Points, in no order, along strands that fork, close into loops and pass close to each other.
(in the rows, 128 means zero)
Points whose rows are less than 191 apart are linked; no others are. Some points are linked to none.
J735: [121 101 132  81  68 144  96 179 110 118 123 100 135  82 180 157 185 176
 131 109 144 178  85  91 120 134 204 158 131 158 112 139 133 161 127 119
 105  65 116  98 126 125  77 141 136 147 141 133]
J423: [128  76 127  87  93 103 164 147 102 137 116  91 161 113 105 146 193 136
  90 108 119 218 161  92 111 125 116 143 130 160 142 178 132 159  94 130
 153  93 175 111 133 171 124 180 116 105 176 139]
J64: [ 95  64  96 167  98 194  74 144 152 153 160 103 110 121 135 161 213 174
 148 110 175 199 114 122 130 109  93 124 138 197 149  47 131 141 121 142
 140 110 154 104 162  90 156  94  91 154  88 130]
J582: [175 168 102 166 144 112 115 145 128  73 139 148 165 126 145  91  88  80
 134 143 108  63 146 146  86 116  79 123 117 105 172 144 136 139 105  96
 136 185 125 138  82 142 136 156 132 160 124  80]
J879: [ 78 120 104 169 103 164 136 126 195 106 115 136  58 153 121 135 137 144
 140 116 133 143 114 135 136  95 140 161 139 114 147  91 169 122 164 147
 106 108 130 158 115  66 147 117 166  96 110 149]
J148: [ 96 146 125 106 101 142 127  87 152  82  63 118 100 209 141 128 132 134
 160  87 125 156 107 106 134  83 157 111 160 174 125 153 138 107  95 110
 171  61 156  99 102 138  94 152 154 122 138 137]
J672: [112 168 169 137 139  99 139 121 117 152 111 136 122 152 122 121 100 121
 154 149 120 102  96 113 150 150 161 130 129 100 119 129 110 116 124 108
 168 147 111 126 101 126 111 119 169 135  99 149]
J610: [113 161 137 128 141 108  96 108 137  56 125 175 149 161 146 135  85 109
 117 147 123  93 120 185  93 150 131  69 128 139 106 116 136 100 125 106
 132 157 175  77 101 167 122 156 161 126 128  61]
J145: [126 126 127 156 136 152 105 159 120 144 161 107 144  67 174 134 103 129
 169 131  95  84  98 148 126 156 124 176 119 106 113 122 109 175 159 117
  60 119 120 136 121  79  59 137 171 141 158 105]
J651: [ 86  96 102 144  75 182 114 154 179 140 126 126  83 140 110 173 187 129
 146 104 129 194 110 150 136 117 165 123 127 123 131  84 165 121 136 144
  84 125 147 125 143  92 173 130 149  90 131 122]
J253: [122 115 113 112 121 132 118 143 156 147 147 147  96 145 119  90 130 121
 154 163 152 120 117 107  94 150 137 176  50 111 151 102 170 176 121 101
  85 148  79 115  80  90 137 149 128 139 129 144]
J376: [124  87 129 110 114 127 143 170 109  96 142  74 160  77 141 171 163 159
 116 110 160 152  72 101 118  80 161 119  72 179 163 115  97 106 134 164
 145 155 158 156 151 169 114 127  99 136 113 150]
J929: [159 169 149 116 134 102 198 140 115 136 116 128 162 123 127 150 126  99
  59 119 105 130 168 160 144 154 126 116 129  90 170 192  91 110 130 148
 170 111 162 113 129 112 179  90 141  90 138 154]
J612: [100  97 128  73  78 146  83 139 118  96 114 103 108 122 160 132 175 141
 160 127 142 202 115  78 134 112 159 150 131 184 136 145 129 196  98  97
 132  70 130 139 132 166 106 124 101 165 147 140]
J492: [124 157 114 107 130 166  81 124 168  50 137 173 102 147 162 144  90 130
 121 143 150 131 114 152 118 137 115 122 127 149 129 101 152 138 150 105
  54 125 122 122 104 110 148  98 134 145 109 104]
J635: [ 99 104 118 156 179  89 133 136 184 135 109 135  94 119 118 122 186  98
 154  82 115 124  98 149 109 129 159 113 147 126 120  62 176  89 114 152
 124 100  97 146 125 138 208 109 113  96 108 118]
J724: [ 98 170 159 125 127 131 115 162 145  71  73 154 133 158 131 114  98  73
 129 133 115  84 144 172  88 161 145  84 146 111 140 131 121 117  70  91
 155 131 137  78  84 179 170 127 142 139 104  94]
J847: [132 113  91 127 113 177  91 182 113  99 129 149 119  75 166 102 108 128
 146 119 146 136 168 122  99  97 136 116 134 160 156  75 102 133 122 155
 107 120 125 178 139 111 114  99  65 141  77 132]
J633: [126 134 112 113 110 164 137 185  68 141 125 131 179 106 194 116 147 162
 154 153 149 189 139  76 112 115 158 157 120 126 110 130  75 141 132 133
 119 118 186 116 151 113  56 134 121 114 122 190]
J623: [136 172 151 164 108  90 159 163 138 116 103 121 169 128 131 167 142  90
  76 123 103 126 159 154 134 142 122 135 153  56 138 191 150 161 131 125
 169 159 155 106  84 114 165 149 190  95 113 137]
J726: [114 125 139 132 138 140  93 103 143  98 117 147 135 139  96 162  99 107
  80 119 137 115 152 172 156 141  78  91 183 128 169 171 155 144 124 104
 139 134 120 157 112 147 166  98 102 147 149 132]
J180: [162  86  94 147 134 136 124 216 132 160 115 148 163  68 155  82 128 126
 141 135 147 128 175 135  87  85 151 132 109 106 160  89 123 114 144 161
 111 122 105 185 127 100 122 123  98 122 100 124]
J162: [118 116 135 147 107 190 157  98 112 235 148 128  76 137 104 160 120 180
 107  99 146 151 140 119 163 180 124 138 148 122 105 137 110 120 132 118
 151 128 119 110 151 106 140 103 145 128 122 171]
J835: [154  87  92  87  90  98 139 124 104 119  91 129 156 140 156 127 163 158
 135 121 101 187 120  97 123  96 194 131 123 159  94 126 112 115 137 156
 121  75 187 142 207 189  57 196 143 101 156 106]
J68: [176 124  97  93 152  99 159 135 119 144 131 128 154 102 101  78 120 101
  75 136 103 108 179 127 106 137  93 124 100  86 152 138 132 123 119 156
 118 147 127 135 153 153 176 160 104 103 153  85]
J209: [ 78  92 163 131 138  79 124 138 140 169 103 140 120 124 117 170 183 132
 129 112 141 169  74 136 131 140 163 100 140 133  88  61 146  89 104 125
 156 118 110 116 142 163 152  98 134 121  92 112]
J681: [131 126 128 151 147 159 153 125 129 220 147 160 102 127  87 128  84 130
 129 115 140 128 146 127 152 148  96 148 152  66  94 134 143 119 124 113
 120 142  76 142 150 128 193 100 132 152 150 167]
J927: [145 201  84 146 152  96 162  75 147 126 135 143  97 136 117  65  81 108
 121 163 111  66 179 138 120 169 100 189 139  66 146 178 130 159 148  87
 127 135  97 159 102 119 151 130 164 145 118 105]
J378: [ 97 175 149 140  89 209  95 145 137 141 125 163  93 123 117 125  96 134
 127 135 182 153 149 123 120 174 105 117 204  93 116 135 146 155 108  92
 109 153 118  78  97 100 150 119 132 163  94 142]
J609: [145 146 105 128 176  93  96  68 161  83 151 149 123 158  88 186 102  86
  86 140 160 107 148 183 134  94  63  96 147 113 141 193 137  94 147 103
 138 145 130 146 126 149 163  79 115 145 165 165]
J539: [152 137 139 104  96 119 152 189  86 136 101  96 175 112 143  87 152 114
 131 116 112 199 167  91  89 163 121 161 146 113 116 177 124 155  93 142
 123 110 163  73 113 144 113 200 128  92 171 117]
J674: [ 98 122 140 140  81 113 125 136 107 115  98 122 100 160 119 107 172 140
 135 169 160 178 131  79  91 108 163 159 163 121 134 115 129 150 107 124
 174 131 128 143 105 143 125 102  78 139  49 174]
J474: [155 151 125 139 150 139 174 116 147 138 113  91 113 132 120 181 123 105
  86 101 111  70 167 182 177 100 135 126 100  77 149 189 103 106 172 167
 163 125 147 169 152  88 150 107 153  92 110 152]
J120: [118 188 148 132 124 147 175 141  93 160  91 109 133 158 133  77  86  89
 156 101  46  85 169  91 190 137 111 125 189 117  98 175  87 131  98 143
 145 150 146 131 141 110 128 133 146 130 130 101]
J152: [131 111 118 142 124 131 100 109 188 106  92 175 128 188  90 125 113 109
 116 114 105 110 136 149 126  86  94  67 101 149 169 106 163 108 117 117
 159 151 147 125 117 133 153 180 110  85 158 126]
J622: [118 119 141 144 166 125 116 110 160 122 136 157 131 205  70 110 130 110
 122 128 155 111 123 133  79 109  68 119 118 125 154 129 172 105 116 112
 155 186 111  94  87 146 200 155 101 131 146 165]
J497: [174 197  89 152 186  96 161 113 153 193 162 132 108  98 140  67 101  99
 125 149 125 107 173 123  90 176 110 195 146  52 117 154 130 134 124 108
  77 130  78 134  97  99 165 113 136 146 114  95]
J549: [158 133  99 114 125 162 148 182  88 155 125 121 148  82 171  83  96  91
 157 126  65 121 176 107 137 130 122 115 104 119 126 126  91 140 104 127
  89 111 152 149 155 115  96 167 124 122 173  92]
J557: [152 137 120  66 107  89 150 139 105 136 110 120 180 151 121 145 160 141
 117 151 140 171 120 103 152 106 167 107  87 117 109 159 115  94 143 152
 140 119 212 105 176 160  73 193 164  75 146 133]
J140: [126 106 107 115 185 119 151  68 137 184 144 148  88 138 130  88  97 141
 142 141 126  97 169 159 136 161 137 142 100 107 107  99 123 112 167 123
  98  80 109 165 152  85 118 102 149  99 149 131]
J385: [135 132 112 124 112 140  94 104 124  43 122 120 130 146 153 138  99  94
 129 136  75 118 128 126 129 112 107  91 128 167 154 166 116 171  99  99
 130 111 150 139 110 163 108 160 112 122 197  94]
J774: [105 134 152 100  69 184  24 176 178  51  83 143 113 154 136 151 130 130
 150 113 159 147  96 130 152 119 149  84 125 198 164 123 173 118 120 126
 105 108 113  65 108 144 152 159 129 144 118 103]
J219: [111 132 152 115 105 163 120 146  88  92 138 101 105 140 146 130 151 127
 183 130 137 173 106  78 110  98 130 138 110 157 118 116 100 168  91 109
 164 138 129 107 116 160 121  99  62 155  83 179]
J763: [115 122 104 145 146 110 137  72 157  84 111 147  90 174 127 135 104 123
 165 128 109 116  91 139 176  51 164 154 106 128  95  86 134  73 159 175
 128 124 112 199 173 161 115  98 145 128  99 132]
J838: [120  96 159 126 131 100 135 140 105 164 156  71 136  85 160 122 138 150
 155 148 115  87  48  99 136 189 174 173  94 133 102 116 138 155 146  97
  90 101  84 110 118 123  67 136 176 151 164 109]
J471: [128 124 125 120 200 102 117 133 134 130 181 133 126  75 161 154  88 110
 139 137 145  72  87 165 110 146 111  97 113 143  88 120 129 103 139 103
  85 154  96  90 117 111 158  97 106 166 134  93]
J22: [112 129 166 129  75 124  94 202 167  91  86 163 174  86 137 164 143 110
  82 143 124 177 149 161 131 113 129  74 138 109 154 126 169 141 124 143
 128 146 155 105 122 155 162 143 124 100 142 112]
J227: [185 160 111 102 193  63 142 119 145 176 166 132 141  83 107  98 120  98
  93 130 152  91 160 141  60 173  86 137 120  83 139 160 148 108 116 123
  97 152  80  94 115 141 209 133 115 139 128  93]
J442: [106  60 137 110  72  96 102 162 152 112 143  85 142  99 151 169 201 200
  87 132 171 184  64 127 131 149 199 179 103 183 138 119 145 135 152 155
 107  92  87 133 128 137  85 117 163 129 138 106]
J777: [ 98  95 182 102 113 100 115 165 135 209 122 168 141 123  72 121 130 137
 121 135 177 163 136 165  96 186 103 121 136 135 126 104 163 133  80  79
 146 132  76  57 101 155 156 106 108 150 148 149]
J823: [162 111 134 138 170 121 169 117  61 192 163  72 198  78  94 115 129 167
 117 119 123  65 118 111 138 140 104 135 112 101 142 145  72 110 168 175
 150 170 140 161 178 132  80 142 132 152 124 130]
J465: [131 114 127 114 109 149 121  70  90 190 159  92  86 108 177 117 117 179
 162 144 106 108  52  69 152 193 144 155 117  91  81 106 112 159 118  86
  93 131  93 118 148 140  59  96 133 158 122 121]
J419: [169 154  97 157 167 107 127 132 148  89 153 140 126 100 154 149  96  87
 127 106  77  31 127 149 111 111  77 101 103 105 121 149 155 122 136 120
 109 193 123 138 121 123 178 181 143 141 122  43]
J581: [134 106 149 127 169 152 134 152 105 175 166 109 112  85 152 128 116 130
 169 103 126  76  96 108  92 143 110 121 108 153  81  83 119  98  96 115
 105 163  90  92 121 119 144 112  77 157 104 115]
J809: [129  55 103 114 184  70 142  85 138 143 174  77 140 104 104 152 165 152
 108 120 121 114  88 130 141 114 135 148  68 155 123 100 124 101 160 159
 113 116 134 168 163 175 122 157 128 119 148  93]
J48: [104 129 140  64 136  92 126 114  93 155 114 137 126 123 159 107 126 119
 151 146 105 169 108 115 117 183 159 129 133 134  69  94 110 127  85  97
 100  85 128 105 130 171 105 133 119 131 132  85]
J38: [123 138 115  82 170 106 154 118  67 141 176  85 123 108 154 106 132 105
 152 157 102 166 122  67 120 162 118 151 108 118  69 105 100 146 101  86
  82 136 119 115 140 173 133  92  96 137 142  99]
J411: [149 118 138 129 150  64 109 156 125  59 149 145 174  61 162 141 101 115
  92 163 133 105 113 156 136 103 132 120  97 158 152 114 134 139 143 137
 102 125 108 160 117 139  80 124 135 133 162 114]
J236: [149 110 144 112 152  77 149 179 111 106 140 111 180  35 135 119 129 114
  97 138 160 131 124 138  99 112 132 119  99 156 141 114 118 116 110 145
 122 148 139 117 112 159 123 127  95 141 146 138]
J85: [156 171 128 123 113 138 160 177 108 133 101 117 172 107 173  93  88  71
 143 114  35  96 173 127 142 115 111 102 138  95 105 147 101 129  83 128
 128 148 149 111 119 139 134 168 127 114 137  52]
J103: [147  80 117 119 101 119  91 149 135  77 116 146 152  96 158 111 131 128
 113 110 100 171 131 119 120  98 127  98 115 194 150  95 122 150 124 129
 119 106 163 120 132 169 106 187  90  82 187  87]
J867: [142 120  78 125 133  87 151  83 157  93 112 144 101 161 111  76 119 122
 130 144 109  84 114 134 131  83 172 143 111 104 139  99 149 109 147 164
 117 101  89 208 163 139 127 145 127 106  82 121]
J517: [ 83  89 145 149 137 132 136 116 148 189 136 133  91 145 122 163 167 139
 139 113 163 172 112 139 138 132 131 110 129 162  96  60 142  99  84 107
 179 119 119  86 137 117 164  32  99 135  92 172]
J861: [126  91 163 163  94 136 113 163 123 131 128 100 126 135  87 121 194 128
 121 128 156 154 129 100  78 105 116 159 134 132 179 118 157 154 122 145
 154 138 109 119  85 110 160 151  89 116  98 167]
J44: [ 91 141 150 117  94 111  79 204 184  90 120 141 155  66 109 153 183 108
  61 130 175 160 137 173 121 147 124 102 128 156 171 132 172 143 149 150
 100 159 125  98  87 109 177 106 121 123 127 115]
J453: [125 112 112 163 119 135 118 171 160 117 114 144 123 115 127 120 134 130
 105 142 154 122 160 144 112 100 169 140 123  88 168 115 155 147 179 151
 119 127 130 189 110  63 132 124 149  90  93 164]
J727: [117  78 105 140 159 151 115 123 131 167 169 143 114  82 138 140 101 173
 138 129 137 111 115 163 134 153 133 149 100 123 106  81 137 145 179 135
  51  98 100 162 140  83  80 113 146 128 151 102]
J156: [129 135 142 147 121 119 170 130 132 134 120  94 143 165  79 134 164 112
  79 104 107 117 126 115  96 144 112 153 128  88 149 146 150 142 122 147
 154 156 144 114  89 105 176 195 130  78  97 136]
J694: [129 129 185 159 153 101 141 140  81 160 136  95 145 123  94 127 138 109
 108  86 118 131 127 117 109 178  94 144 189 138  99 142 123 137  92 112
 179 114  84  79  86 159 171 137 110 141 147 114]
J309: [136 176 128 160 154 150 164  65  90 176 136 152 114 160  89  84  82 143
 150 132 106  69 183 142 181 122  96 139 153 104  80 152  87 107 170 183
 144 183 143 163 172  92  87 111 133 130 111 154]
J58: [124  84 142 119 102 139 155 100 128 239 147  97  73 114 118 174 150 184
  93 143 161 160  94 117 167 199 165 150 105 121 129 126 106 141 120 107
 143 118 102 120 144 144 108  63 141 150 103 143]
J115: [ 67 159 156 144 103 166  87  93 172  64  80 118  96 192 133 158 136 119
 141 112 170 148  88 119 152 113 131 115 193 146 144 154 149 116 128 109
 157 114 151 114  91 150 114 100 156 131 118 149]
J407: [ 80 107 118 165 127 128  97 130 163  95 100 173  93 138 157 143 111 131
 201 131 114 162  87 109 156  73 134 125 153 112  72  67 149 123 126 140
 120 137 108 182 161 162  97 112 128 131 123 136]
J611: [201 184 109 179 191  93 148  57 104 157 160 153  91 114 132  92  81 137
 129 167 161  46 159 116 102 180 103 163 175 118 132 182 118 124 118 102
 139 150  60 107  69 116 169  55 135 184 127 166]
J243: [122  82 116 144  72 171 107 179 149 100 125  86  90 107 123 168 212 145
 157  81 134 200 105 118 118  90 138 115 139 182 146  77 117 144 101 151
 115 127 165 114 148 126 171 151  74  98 115 109]
J338: [153 132 100 137 111 145 116 131 102  89 138 110 159 101 165 108 105 139
 159 124  67  93 143 124 132 119 122 139 120 109 121 146 104 171 160 141
  80 109 175 159 155 102  39 194 167  98 179 103]
J855: [102  98 153  88  99 124 101 154 169 153 118 158 105 133  86 153 145 126
 123 142 180 134 109 142 109 169 124 126  89 160 159 114 170 160 115  78
 124 120  57  98 106 111 157  96 107 171 126 140]
J24: [138 173 124 156 165 104 158  59 110 106 144 130 113 131 154 150 118 141
 116 137 122  90 124 169 167 126 180 137 128 113 100 140  73  99 181 161
 126 101 137 189 128 109  84  51 160 122  89 149]
J839: [140  98 140 102 104 129 157  98  67 186 166  72 123 101  91 157 147 165
  86 134 155 164  97  84 143 167 131 168 109 127 142 162 107 169 110 104
 151 148 106 132 154 163 107 127 102 174 125 151]
J766: [119 160 137 141 151  95 116  71 158  71 126 160 124 183 150 120 106 125
 114 133 102 111 120 182 122 107 137 121 137 120  72  91 132  86 167 157
 114 117 167 118 120 115  85 139 174  82 134 102]
J738: [138 118 127 121 174 130 147  94 111 169 186 108 142  87 126 161 151 172
  67 117 204 122 106 140 107 146 132 126  87 136 128 118 106  81 178 149
 121 152 149 108 121 127 133  92 107 128  99 148]
J857: [173 206 142 130 139 155 171 123  44 162 143 141 176 164 119  61  75 128
 163 106  71  83 148  94 167 152  91 137 172 147 100 175  65  92  88 122
 138 160 140  98 151  98 143 113 146 162 149 128]
J885: [125 111 142 107 142 117 130  83 121  96 128 101 111 182 127 152 121 100
 161 104  86 134  89  98 145 117 114 106 120 196 127 136 119 133  85  95
 144  84 152 107 119 153 114 163 126 111 188 111]
J755: [153 104 133 130 156 112 172 141  67 138 132  58 187 102 116 162 139 144
 108  99 122 113 106 110 156 100 115 116 120 149 157 154  85 111 135 171
 199 147 156 164 161 151  95 138 108 131 123 149]
J212: [141 163 131 124  96 165 126 150  91 103 130 136 156 169 129 103 109 135
 156 163 144 158 145  75 122 125 112 146 132 119 152 187 157 170 117 104
 139 130 148  95 101 107  99 183 164 127 168 203]
J460: [ 66 150  75 137 140 185 154  91 165 124 111 173  62 167  91 117  71 124
 156 121 154 111 149 129 140  87  80 102 141 141 103 119 146  95 124 114
 114 165 140 146 161 110 151  80  95 146 115 157]
J661: [153 143 158 132 161  96 120 131  95 119 165 155 166  66 167 146 103 145
 114 155 146 106 119 180 133 138 163 132 131 124 120 112  96  94 174 141
 117 123 139 149 137 114  48  87 152 135 114 146]
J951: [100 104 134 162 133 129  83 125 163  71 103 148 107 158 110 136 127 129
 165 110 152 122  69 123 136  84 123  77 154 180 154  64 172 108 111 127
 153 130  89 152  98 149 162 103  84 178  88 130]
J561: [139 156 124 132 125  92 144  66  64 120 102  99 140 163 117 145 141 129
 121 125 113 150 140 142 175 112 146 142 160 110  85 164  63 122 150 166
 137 105 185 195 156 139  41  87 135 102 122 137]
J136: [109 158 202 140 102 155 118 171 143 204 109 169 110 122 108 113 121 125
 125 148 163 157 142 136  88 198 142 132 160  86 111 109 138 128  82  90
 139 134  88  46  75 127 151 108 115 151  98 161]
J877: [131 127 132 113 123 124 151 154  75 161 149 130 151 128 153 115 118 129
 161 169 130 193 166  92 150 123 131 180 119 117 115 158 122 166 113 117
 130  98 148 132 130 107  87 104 153 120 185 195]
J880: [145 160 169 121 179 119 160 150 116 168 136  98 174 135 142 124 162 132
 154 114  99 117 126 109 173 157 144 140 135  95  71 142  53 101 199 176
 128 160 188 145 166 108  88 121 167  93 122 126]
J597: [123  87 103 115  84 120 110  95 109  96  89 127 135 145 153 155 141 153
 134 125 112 166 135 132 150  83 160 117 151 143 115 135 100 130 140 152
 139  74 164 188 177 149  38 129 153 110 137 134]
J508: [131 158 126 139  91 157 141 169 143 106 118 143 163 148 142 142 100  94
 132 139  94 126 177 143 154  98 101 127 116  92 147 196 143 167 133 126
 142 149 167 118 114  96 138 172 182 108 177 156]
J318: [198 171 150  98 131  74 136 124 116 119 114 127 191 131 127  78 122 106
 171 188  76  60 134 135 189  89 149 112  67  88 110 118 105  86 157 174
 139 165 136 173 186 130  91 155 171 145 136  93]
J147: [ 98 182 107 107 119 150 150  56 112 149 111 184  96 192  85  76  66 135
 144 146 111 107 165 131 148 110 127 108 139 125  88 138 112  94 126 120
 120 167 161 141 167 142 119 112 124 130 112 145]
J720: [110 152 142 126  56 166  50 161 151  50 113 165 152 152 163 142 134 155
 144 135 150 139  74 107 123  89 166 105 135 154 129 110 170 105 154 150
 113 138 120 100 115 142  95 176 172 127 111 146]
J220: [159 138 106 156 133 138 127 128 177  90 121 166 135 140 129 151  87  85
 107 125  83  69 142 159 145  73 105  74  53 118 156 129 145 110 154 133
 112 165 146 132 142 133 158 159 126  91 155 101]
J961: [129 102 117 141  60 153 110 172 159  71  74 159 153 111 157 154 153 140
  80 135 110 163 140 163 127  98 177  79 152 138 156  83 157  82 145 171
 107 112 141 138 148 126 144 147 122  67 111  88]
J107: [143 129  93  88 179  99 143  79  94 139 168 122 118 133  85 107 122 102
 111 145  93 145 157 103 136 137  84 150 132  92 117 142 122 148 123 121
  93 133 126 163 160 162 154 146 112 130 161 105]
J637: [127  99 107 134 142 109 124 130 142 110 142 156 134 124 130 123 154 124
 132 123 118 201 123  97  89 117 117 138  99 131 104  68 131 119 128 139
  98 159 167 128 137 160 134 178  93  77 151 112]
J552: [143 158 116 140 179 116 165  70 141 160 155 154 109 175 118 114  95 124
 122 163 146 101 160 148 139 136 123 163 112 136 155 158 106 111 134  91
 159 107 101 100 115  72 148  56 134 132 164 225]
J266: [168 153  95 140 189  46 127  43 156  93 134 151 121 129 137 136 129 104
  97 132 143  57 134 171 119  99 114  93 141  96 147 178 159 120 157 146
 141 132 109 171 137 137 161 103 125 120 106 120]
J819: [168 161 114 134 141 136 136 155 110 127 144 119 129 122 117  67  87  98
 160 143 124  81 142 115  82 111 124 165  84 112 167 129 126 151  96 117
 121 147  88 137  88 103 152 154 101 161 101 128]
J463: [120 156  97 162 173 172 143 124 159 150 135 175  83 115 123 127  69 109
 145 108 156  91 166 142 137 101  85 114 158  88 118 151 156 127 143 127
 116 160  98 146 122  79 182  88 120 149 121 169]
J176: [163 164 162 132  96 127 155 178  61 146 139 110 192 145 120  93 125 142
 124 144 154 142 135  87  83 150 108 154 137 108 135 180 119 150 107 132
 145 130 136  65  78 101  87 180 124 130 128 174]
J50: [149 132 144 104  97 121 130 105  98 130  87 131 160 122 110  89 106 158
  92 149 108  98 164 160 138 158 138  90 144 111 153 162 123 156 138 123
 149  63 134 122 125  90  58 168 177 119 148  96]
J520: [130  85 150 122 153 166 148 102  63 158 193  67 108 142 121 126 130 147
 150  89 120 103 113  99  95 139  65 136 117 194 103 120 101 135 100 102
 151 137 108  64 128 126 129 123  72 153 143 138]
J307: [111 103 146  98  84 185 119 113 116 137 114 106  77 149 125  92 125 155
 151  96 131 104 112 116 102 141 142 130 120 186 138 114 124 152  87 107
 144  76 102  95 113  87 108 168 104 145  94 114]
J826: [144 113  94 114 159  71 132 101 165 101 133 108  95  90 104 151 132  95
  82 114 121  77 107 158 122 143 137 109 111 103 164 174 154 143 135 123
 104 112  74 187 120 129 193 137 122 145 122  94]
J393: [ 93  91  99 101  80 141 136 104  83 120  87 124 100 147 162 111 118 155
 151 127 116 164 139  89 158 100 179 144 154 165 115 128  84 177 107 109
 141  53 125 190 169 132  74 108 121 154 119 154]
J614: [143 126 140 126 181 120 152  49 128 202 151 136 104 159  85  86 130 153
 133 152 138  90 175 149 167 135 114 164 114  77  78 128 106  98 209 159
 128 137 128 160 175  88  97 120 147 123 122 134]
J874: [146 183 102 152 184  79 141  72 148  92 157 147 110 158 125  94 101 124
 130 189 151  73 150 144 101 158 106 168 124 108 164 172 137 148 145  79
 145 138 106 114  82  86 158  91 156 152 138 168]
J921: [100 112 122 136  87 166  73 126 184  47  83 150 104 169 141 148 138 138
 140 107 134 169  86 147 146  91 144  84 156 220 144  52 163  87 104 142
 131  80  98 117 151 152 168 118  95 131  90  94]
J160: [ 67 115 156 153 124 167  54 137 158  80 108 138  88 187 107 119 136 124
 169 135 157 137 117  88 133 119 103 109 174 176 138 101 170 155 111  96
 170 155 113 109  69 158 145 116  98 169 126 146]
J402: [118 158 148 126 153 113 148 179 163 109  89 132 109 114 136 112 136  72
 144 104  95 102 122 146 104 132 150 109 130 110 124  96 142  99  76 117
 125 116  98 119  94 150 204 129 109 120  90  90]
J676: [144 105 136 151  98 116 102 130 166  77 114 142 170 123 162 168 138 156
  93 139 127 141 118 189 133  99 157 115 111 122 112  93 148  85 185 181
 109 121 156 120 157 126  71 158 170  56 148 100]
J316: [ 86 112 135 126 101 205 118  98 161 168 134 130  86 167 114 149 171 162
 132 113 186 192 157 140 118 122  98 121 141 189 145  87 126 129  99 100
 172  92 140  60 134  95 164  71  90 137  94 156]
J864: [130  85 152 113 108 181 164 136  69 175 186  42 149 122 121 172 154 171
 121  76 147 154  86  85 128 130  85 160 111 181 128 147  96 130 107 116
 172 147 133  66 142 143 139 118 101 160 160 173]
J734: [114 146 134 130  94 117 100  96 129  92  87 145 125 113 121 153  95 120
  69 138 116 106 170 190 136 157 122  67 189 101 150 159 128 168 131 114
 136 104 127 151 119 136  95 110 133 134 124  77]
J264: [116  93 104  84 123 110 103 125 198 125 128 149  90 117  78 191 131 118
 112 127 152 125  96 156 134 138 136 110  84 115 160 136 181 151 140 122
  69 149  71 168 136 131 182 123 117 154 146 116]
J8: [107  92  91 176 166 111 111 101 158 119 156 140  92 143 117 134 153 115
 160 120 119 164 104  78 133  75  89 138 149 126 114  81 165 143 130 135
 122 160 142 186 127 153 133 133  87 105 126 137]
J46: [113  38 111 126 100 124 146 143 131 176 125  61 145 119 106 164 213 172
  92  99 145 190 131 115 108 121 148 156 104 175 152 156 110 145 134 147
 165 101 162 149 153 133 105 179 147 110 144 110]
J344: [107 149 162 146  76 202  66 131 139 114  97 137 119 133  70 147 122 130
  86 116 158 149 155 152 148 182  72 103 212 115 176 167 169 145 125 117
 139 138 122  94 108 129 186 112 133 163 131 132]
J740: [160 183 162 127 180  94 166 189 126 165 151 123 185 101 169  99 130  93
 149 136  94 119 143 115 137 126 171 147 133  79  93 115  82  78 150 159
 122 160 156 152 130 120 134 116 167 100  86  88]
J598: [152 160 148 109 129 145 155 146  80 185 133  85 184 111 128 118 121 154
 157 112 106  80 112  96 169 168 143 124 103 114 116 160  73 111 159 163
 130 150 170 116 171 100  83 183 171 126 123 124]

A fork is a point with three links, a tip a point with one. Leave the first point through the second and follow the links. Name the first fork or tip that comes.
J676 / J766: J847
J864 / J839: J145
J879 / J651: J44
J867 / J763: J720
J460 / J463: J471
J823 / J755: J597
J951 / J160: J867
J597 / J561: J740

A tip is a point with one link. Name the tips that can be reached along the links from each point below, in the order of the rows.
J766: J847, J44
J145: J471, J465, J857
J726: J622, J50
J885: J867, J720

A piece is two or more points that can be reached from each other along the links. Count, over all rows, the pieces, the separate loops (a circle has one, a figure eight two, a Y none), the forks (points with three links) and the tips (points with one).
pieces: 6
loops: 1
forks: 8
tips: 18

Name the points in between on the shortest way along the links from the first point to the second, in order.
J763 / J720: J407 J8 J637 J103 J385 J885 J148 J115 J160 J951 J921 J774
J681 / J549: J463 J460 J147 J309 J614 J140 J727 J145 J338
J236 / J219: J411 J661 J24 J561 J597 J393 J612
J212 / J557: J508 J623 J156 J861 J674 J219 J612 J393 J597 J835
